A landscape with many valleys, sampled at points; each row gives a point and its height.
A ball rolls from a point to the lowest of its 5 nearest points, and stops where none of them is lower. Distance is the straight distance between rows; heights are no part of it.
<155> (h 196): [ 95  96 128 136  90 173 137 144 118]
<534> (h 456): [123 145 133 188 154 118 157  71  90]
<797> (h 237): [124 133 120  83 108 141 130 159 153]
<499> (h 301): [138  92 141  75 132 100  89 166 163]
<28> (h 265): [160 172 126 106 116 132 157 146 144]
<596> (h 351): [147 114 123 137 179  94  92 108 137]
<39> (h 167): [124 128 127 117 108 151 135 152 143]
<34> (h 377): [137 176 138 113  69 149 200 144 114]
<498> (h 296): [115 103 125  88 106 139 110 162 147]
<517> (h 271): [141 201 130  83  83 140 175 148 133]
<597> (h 235): [114 112 124 156 129 152 138 114 109]
<768> (h 308): [ 89 100 116 108  76 176 125 161 132]
<134> (h 333): [164 157 127 122 153 117 139 134 148]
<126> (h 255): [133 144 140 149 103 156 196 119  94]
<439> (h 20): [147 142 115 169 185 105 118  95 122]
<666> (h 192): [130 129 125 165 181  94  91  89 117]
<732> (h 290): [124 103 124 142 122 152 124 129 123]
<76> (h 34): [129 127 132 154 113 155 165 123 115]
<829> (h 370): [103  69 127 145 168 106  51 107 116]
<675> (h 306): [137 148 120  75 109 117 126 161 164]
<283> (h 347): [113 130 142 185 124 143 180  83  84]
<433> (h 232): [121 146 126  94  81 158 143 167 137]
<406> (h 289): [156 181 139 130 111 139 198 134 118]
<265> (h 205): [133 101 129 102 133 126 103 156 156]
<342> (h 262): [103 131 119  92  72 170 144 163 132]
<90> (h 405): [117  95 115 160 153 129  89 104 122]
<839> (h 307): [102 123 124  71  72 154 124 165 148]
<577> (h 327): [ 95  87 124 171 123 152 120 103 103]
<558> (h 426): [ 76  98 124 193 127 140 118  80  95]
<841> (h 157): [168 181 120  79 118 109 137 155 162]
<255> (h 319): [129 105 116 141 162 121  92 117 132]
<791> (h 197): [169 152 122 140 178 103 123 113 136]
<458> (h 378): [125 134 123  55  87 120 109 165 162]
<623> (h 266): [148 133 123 114 139 130 125 148 145]
<804> (h 431): [ 67  75 119 180 134 137  81  87  94]
<390> (h 257): [145 164 124 118 105 142 162 148 137]
<299> (h 655): [115 149 155 199 143 118 205  59  66]
<377> (h 160): [159 158 128 169 173 101 139  91 115]
<849> (h 89): [157 144 120 172 192  85  98  83 120]
<86> (h 274): [104 143 126  91  52 174 154 154 127]
<69> (h 302): [115 100 119 162 173  97  71  90 118]
<132> (h 503): [158 120 129 113 166 100 104 144 152]
<154> (h 419): [163 146 128  99 144 105 117 159 160]
<647> (h 379): [129 111 136  53 120 103  84 178 164]
<761> (h 297): [143 165 133 190 167 109 151  71  93]
<669> (h 395): [150 123 136  72 126  99 103 168 167]
<266> (h 268): [130 171 120  87  77 144 152 155 137]
<536> (h 151): [135 141 117 176 173 107 121  85 113]
<447> (h 83): [119 125 123 132  94 164 158 143 126]
<423> (h 618): [103 133 126 202 153 121 132  72  87]
<221> (h 278): [128  62 138 106 166  96  53 144 140]
<234> (h 18): [150 144 128 163 155 127 157 106 113]
<445> (h 67): [111  79 118 116 134 138  88 147 139]
<74> (h 8): [128 138 133 168 132 140 165 103 101]
<663> (h 397): [ 91  82 121 164 140 137  89 103 112]
<427> (h 68): [157 211 118  68  99 113 161 147 148]
<535> (h 504): [107 131 137 195 136 130 173  67  72]
<512> (h 291): [150 177 124  63 103 108 126 158 158]
<611> (h 273): [112  79 140  70 118 123  86 172 161]
<651> (h 413): [139 165 141 132  96 151 204 140 114]
<626> (h 331): [147 154 141 161 126 136 186 115 106]
<456> (h 367): [123 119 123 180 160 122 110  94 113]
<453> (h 133): [133 139 119 120 117 140 138 149 143]
<230> (h 335): [112 106 135  53  97 128  95 168 161]
<846> (h 201): [104 104 125 150 114 165 134 131 121]
<386> (h 404): [123 126 144  38  97 101  88 173 167]
<782> (h 165): [125  93 125 123 149 129  95 144 140]
<457> (h 587): [ 87 120 137 203 131 133 152  68  72]
<249> (h 233): [133  83 134 116 159 104  76 135 145]
<145> (h 325): [116 129 129 186 131 141 152  90  94]
<720> (h 436): [121  93 147  39 101  95  75 175 164]
<271> (h 48): [166 177 134 137 132 127 175 136 126]
<118> (h 479): [104 110 117 181 145 129 113  85  95]
<340> (h 298): [188 164 124 124 163 101 139 129 154]
<508> (h 183): [124  63 142  95 141 118  77 151 150]

Call two points neighbours if one is among the 5 nearest of the other. Go from one point of each pair to the other, from neighbour to neighbour, staying as low as possible. Name the highest point that can't be avoided.
<74>, <271>: <390>
<445>, <271>: <623>
<74>, <427>: <28>

For each start below, name the point where the ball stops.
<134>: <439>
<90>: <439>
<720>: <445>
